A landscape with many valleys, sampled at points; each row gives a point and its height.
From any point a ball rolls to the lowest of the 2 points nearest to it. It stops when none of these is lower. Distance is the straight distance between rows; heights are no part of it.
Q_772: [179 136 110  89  85 122 128 114 129 106 164 135 149 103 165 171 167  74
 111  92]  (h 239)
Q_371: [127 146 121  81 162 160 178 145 151 150 176 133 138  82  88 130 162 117
  92 156]  (h 113)
Q_61: [132  94 148 141 119 138 105 170  97  99  70 137  91 178 101  87 135 132
 105 132]  (h 585)
Q_459: [147  95  94 141  74  74  66  94  75  87  85 153 183 182 179  98 186 116
 140 111]  (h 166)
Q_254: [111 154 105 121 124 107  80  84 148 161 184 121 174 106 179 129 161 134
 116 146]  (h 225)
Q_718: [110 154 114 121 122 110 112 101 128 148 163  96 116 137 125 128 135 121
  70 113]  (h 169)
Q_177: [139  83 150 155 112 159  94 186  96  95  54 159  90 205  95  84 138 126
 145 118]  (h 551)
Q_543: [177 127 147  93 148 143 138 135 157 106 146 150 145  74 164 170 130 108
 167 122]  (h 418)
Q_193: [103 137 136 177 115 160 112 179  87 121  96 152 107 166 107  94 149 121
 135 203]  (h 314)
Q_992: [122 134 121 112 148 147 110 101 154 173 192 114 160  76 165 182 146 125
 154 105]  (h 421)
Q_581: [180 136 147 119 125 149 172 210 158  77 112 191 129 144  97 118  94 124
 187 115]  (h 445)
Q_571: [142 125 134  99 135 133 148 186 151  92 116 168 130 117 119 101 142 134
 127 181]  (h 340)
Q_991: [109 159  98  92 139 137 119  90 132 172 189 119 126 113 116 111 155 139
  63 174]  (h 148)
Q_946: [156  77 134 110 135 128 107 174 127  88  57 177 109 154 140  92 102 170
 157 149]  (h 387)
Q_341: [123 156 147 160 119 165 186 151 125 159 123 119  96 112 106 176  82 105
 164 118]  (h 345)
Q_910: [109 118 119  85 155 138 164  91 179 164 181 102  91  93  99 168 118 145
 107  95]  (h 611)
Q_188: [165 131 121 100  90 119 116 134 129  91 144 158 143 127 173 144 167  87
 111 125]  (h 221)
Q_247: [129 109 122  95 158  96 130  88 166 117 114 105 106 102 141 113  88 166
 115 140]  (h 749)
Q_952: [152 127 121 118 161 167 213 186 149 140 136 134 168  49  67 145 139 119
 192 122]  (h 279)
Q_580: [108  92 131 162 138 104 103  76  75 135  79  81 159 170  92  48 174 174
  89 106]  (h 686)
Q_576: [116 144 124 129 113  98 105 104 115 128 133  90  99 160 104 115 135 106
  54  98]  (h 188)
Q_985: [181  99 144  76 114 117 131 174 139  72  98 157 100 153 116  98 113 126
 104 103]  (h 581)
Q_633: [142 110 147 150 102 158 105 213 115  90  74 189  98 210  95 106 123 107
 173 134]  (h 510)
Q_88: [105 115 142 184 129 118  82 127  69 116  90 113 118 189 104  89 159 130
  91 124]  (h 665)
Q_436: [168 120 121  69 153 150 176 162 139 138 175 139 169  67  89 160 186  85
 117  98]  (h 571)
Q_770: [139 132 130 106 119 109 103 122 142 108 143 139 136 113 168 135 143 115
  96 140]  (h 243)
Q_44: [ 79 136 112 130 128 136 171  88 170 176 131  92  69 106  98 144  81 161
 142 148]  (h 538)
Q_118: [139 140  92 114  85  69  91  76 120 124 147  94 164 133 159 118 144 121
  84 109]  (h 184)
Q_511: [142 137 120 116 122  73  93  67 155 119 152  98 158 124 167 128 103 136
 123  93]  (h 220)
Q_94: [ 72 151 117 165 135 109 119  89 140 174 142  81 122 137 123 124  84 156
 130 143]  (h 324)
Q_785: [155  84 118 111 106 106  81 145 102  76  80 184 139 167 173  99 168 122
 131 142]  (h 419)
Q_512: [132 121 141 107 138 119 120 138 134 101 113 132 115 120 141 121 120 132
 102 142]  (h 272)
Q_564: [138 151  83 108  88  94  86  80 134 128 167 117 179 108 179 131 163 112
 102 134]  (h 197)
Q_690: [126 106 136 155 114 106  74 122  74 101  88 137 131 185 140  91 157 128
  97 117]  (h 654)
Q_725: [ 99 108 114  98 148 154 144  86 157 206 210 104 111  88 123 173 145 153
 153  67]  (h 648)
Q_477: [ 82 161 106 126 147 147 120 106 122 180 170 118 120 115 118 110 131 147
 103 194]  (h 108)
Q_921: [ 88 145 113 148 149 119 101  98 121 157 143 109 142 133 132 109 129 151
 100 178]  (h 71)
Q_10: [110 131 118 143 136  98  91 104 118 124 122 115 150 136 164 111 129 144
 112 157]  (h 100)
Q_427: [121 154 110  82 138 143 152 118 141 148 182 123 129 100 107 131 159 117
  69 160]  (h 153)
Q_912: [184 117 142  89 160 151 171 169 168  93 146 160 163  69 129 150 145 112
 180 121]  (h 406)
Q_790: [139 111 115 130 126  81  76 103 115  96 100 135 168 138 177 101 146 148
 118 139]  (h 124)
Q_43: [106 140 137 173 113 155 125 177 102 109 104 173 119 156 136 128 137 107
 163 196]  (h 268)
Q_917: [ 98 159 134 140 129 175 195 149 136 165 143 106  90 107  65 143 111 112
 130 151]  (h 456)
Q_430: [ 99 108 139 182 142 120  89  99  72 126  81  80 128 178  96  61 154 149
  89 115]  (h 675)
Q_878: [155 137 136  95 144 152 175 162 133 135 171 138 141 102  93 158 162  87
  98 101]  (h 550)
Q_869: [107 135 120 120 155 162 137 103 154 188 180 110 130  84 148 171 127 145
 153 129]  (h 355)
Q_594: [142 115 100 119 104  54  88  71 114 113 109  90 176 141 150  96 127 141
 102 101]  (h 170)
Q_929: [155  95 135 101 105 119 107 160 105  88  81 136  96 162 108  71 158 123
  72 120]  (h 618)
Q_50: [107 148 121 117 132 138 122  90 137 193 219  99 126 119 123 158 147 125
  94  76]  (h 261)
Q_428: [123 115 134 118 135 133 138 171 128  94 101 147 104 135 121 102 115 138
 113 173]  (h 304)
Q_105: [ 87 166 133 157 124 172 158 144 120 163 142 109  93 124  87 129 117 118
 112 173]  (h 413)
Q_3: [120 138 126  99 160 159 210 153 167 148 152 126 119  77  71 136 129 133
 125 158]  (h 180)
Q_809: [118 137 127 117 143  95 112  72 172 153 167  97 136 120 155 146 101 140
 124  89]  (h 260)
Q_169: [112  88 125 148 159  78 106  77 125 122  64  93 157 141 138  79 101 195
 142 120]  (h 726)
Q_440: [146 138 153 141 137 164 172 166 138 126 127 155 137  92 133 172 109 107
 196 132]  (h 154)
Q_765: [ 89 165 130 170 132 150 114 139  97 149 135 120 108 153 109 122 129 119
 100 175]  (h 376)
Q_241: [131 148 141 135 123 108 119 113 130 129 152 111 112 135 137 160 112 110
  96  85]  (h 138)
Q_640: [144 155  92 105  88 109  97  75 140 156 193 105 171 101 176 154 169 104
 109  99]  (h 213)
Q_544: [ 98 131 118 104 149 124 163  92 176 143 146 101  77 114 104 143  94 158
 104 128]  (h 577)
Q_979: [135  75 132 148 160  84 112  71  96 117  53  90 179 157 126  63 132 199
 137  92]  (h 714)
Q_731: [130 137 155 172  92 161 144 211 115 102  88 179  96 178  99 117 111 100
 186 150]  (h 440)
Q_183: [125 133 153 163  87 151 158 186 114 116  73 147  90 153 103 114  84 125
 174 164]  (h 319)
Q_590: [184 119 145  95 126 127 150 192 154  73 120 177 119 134 115 119 108 115
 140 106]  (h 545)
Q_32: [137 144 154 147 126 132 128 150 120 109 133 128 101 149 129 144 107 104
 112 102]  (h 183)
Q_75: [163 142 156 130 125 162 179 186 150 101 110 173 128 107 110 147  90 118
 196 125]  (h 292)
Q_507: [112 158 143 126 145 168 178 154 131 154 168 107  97 122  57 142 134  99
  93 129]  (h 497)
Q_167: [123 141 136 143 124 139 120 167 113  96 138 182 136 156 148 140 162  92
 138 175]  (h 227)
Q_13: [140 149 154 150 106 153 187 186 138 117  90 141  98 120  86 126  88 113
 155 145]  (h 118)
Q_787: [101 144 126 129 130 148 170 121 159 157 122 111 102  93 123 152  81 142
 154 160]  (h 487)
Q_79: [168 125 128  76 118 143 137 123 126 141 181 128 156  87 146 186 168  73
 115  68]  (h 269)
Q_735: [117 109 140 181 129 113  95 127  93 110  64 135 116 166 143 107  87 160
 160 131]  (h 628)
Q_220: [104 150 130 175 135 113 106 102 131 144 134 117 142 139 165 149  88 137
 155 131]  (h 592)
Q_579: [121 151 101 103 110 130 110  79 133 185 211 110 154 104 152 152 170 117
  98  91]  (h 233)
Q_189: [109 147 143 158 135 163 155 132 122 174 161 112 113 112 123 184 101 106
 147 100]  (h 329)
Q_776: [132 150 131 137 139 134 108 111 142 145 179 138 156 110 181 177 142 108
 143 118]  (h 483)
Q_39: [118 104 119 127 154  79 106  86 145 115 100 103 135 128 153 100  86 173
 128 131]  (h 737)
Q_654: [151  73 132 116 120 126  94 172 106  86  58 178 122 177 148  95 149 151
 137 139]  (h 401)
Q_82: [ 86 112 116 113 145 159 176  85 172 201 179  97  88  95  95 175 117 154
 145  94]  (h 633)
Q_154: [141  74 138 135 131 135 103 140  97 100  34 158 111 163 145  88  98 190
 168 127]  (h 400)
Q_730: [122 146 154 162 123 140 138 146 116 121 106 118  84 144 123 142  68 118
 142 116]  (h 235)
Q_612: [137 113 102 139  85  90  75 109  86  82 113 175 162 168 181 114 193  96
 123 146]  (h 186)
Q_880: [163 109 114  74  98 108 124 145 117  86 103 136 111 127 128  85 153 118
  66 136]  (h 621)
Q_915: [139 136 121 130 106 116  91 139 101  92 135 185 137 159 166 126 186  88
 119 162]  (h 202)
Q_192: [162  93 134  92 131 124 120 181 148  74  91 180 123 133 144  95 123 144
 142 159]  (h 372)
Q_834: [ 88 150 121 142 140 120 127  85 156 177 171  95 124 127 143 151 104 151
 126 114]  (h 298)
Q_822: [127 121 121 106 166 168 213 161 157 159 149 116 139  65  66 157 137 120
 161 122]  (h 240)
Q_703: [ 73 153 129 196 123 116 108 100 105 158 112  79 120 161 116 117  88 151
 135 140]  (h 342)
Q_128: [123 113 136 169 137 100  83 114  95 102  82 124 127 170 143 101 118 144
 124 114]  (h 642)
Q_125: [104 143 126 143 141 152 142 107 125 186 199 109 124 113 131 180 134 115
 124  83]  (h 293)
Q_65: [172 135 137 123 156 160 191 192 156 112 144 168 166  73  94 150 143 112
 194 128]  (h 333)
Q_522: [102 139 138 184 125 117 112 120 109 128  93 120 124 138 156 130  79 145
 168 156]  (h 612)
Q_541: [153 108 109 136  96  61  70  89 100  86  96 134 183 158 180  95 154 136
 133 107]  (h 145)
Q_868: [123 155 155 163  94 155 168 133 113 142  95 117  82 128 113 158  49 113
 175 116]  (h 294)
Q_830: [104 129 124 112 144 164 168 112 166 181 147 107 113  67 134 174 100 142
 176 135]  (h 422)
Q_739: [120 150 132 161 140 136 105 112 140 140 155 132 150 111 176 178 104 123
 172 132]  (h 544)
Q_918: [153 124 147 116 155 167 145 140 146 131 142 142 147  70 145 194 117 111
 193 114]  (h 295)
Q_708: [118  89 123 136 144  67 115  58 100 127  75  70 185 160 105  62 157 176
  99 100]  (h 700)
Q_335: [ 87 143 126 178 126 142 112 141  94 134  98 131 114 147 124 104 128 136
 130 198]  (h 351)
Q_709: [129 140 131 109 154 166 184 162 136 160 174 115 124 102  68 164 150  96
 114 106]  (h 526)
Q_926: [160  98 131  73 121 101 133 134 136  79  88 135  95 134 118  92 112 133
  76 108]  (h 603)
Q_342: [158 123 121 111 104  64  90  74 123  97 114 105 144 144 153 120  97 130
 107  74]  (h 189)

Where does a ball stop that starts at each point below?
Q_507: Q_921
Q_654: Q_188
Q_880: Q_440
Q_189: Q_594
Q_430: Q_869
Q_929: Q_13
Q_167: Q_921
Q_703: Q_594
Q_154: Q_188
Q_82: Q_869
Q_785: Q_921
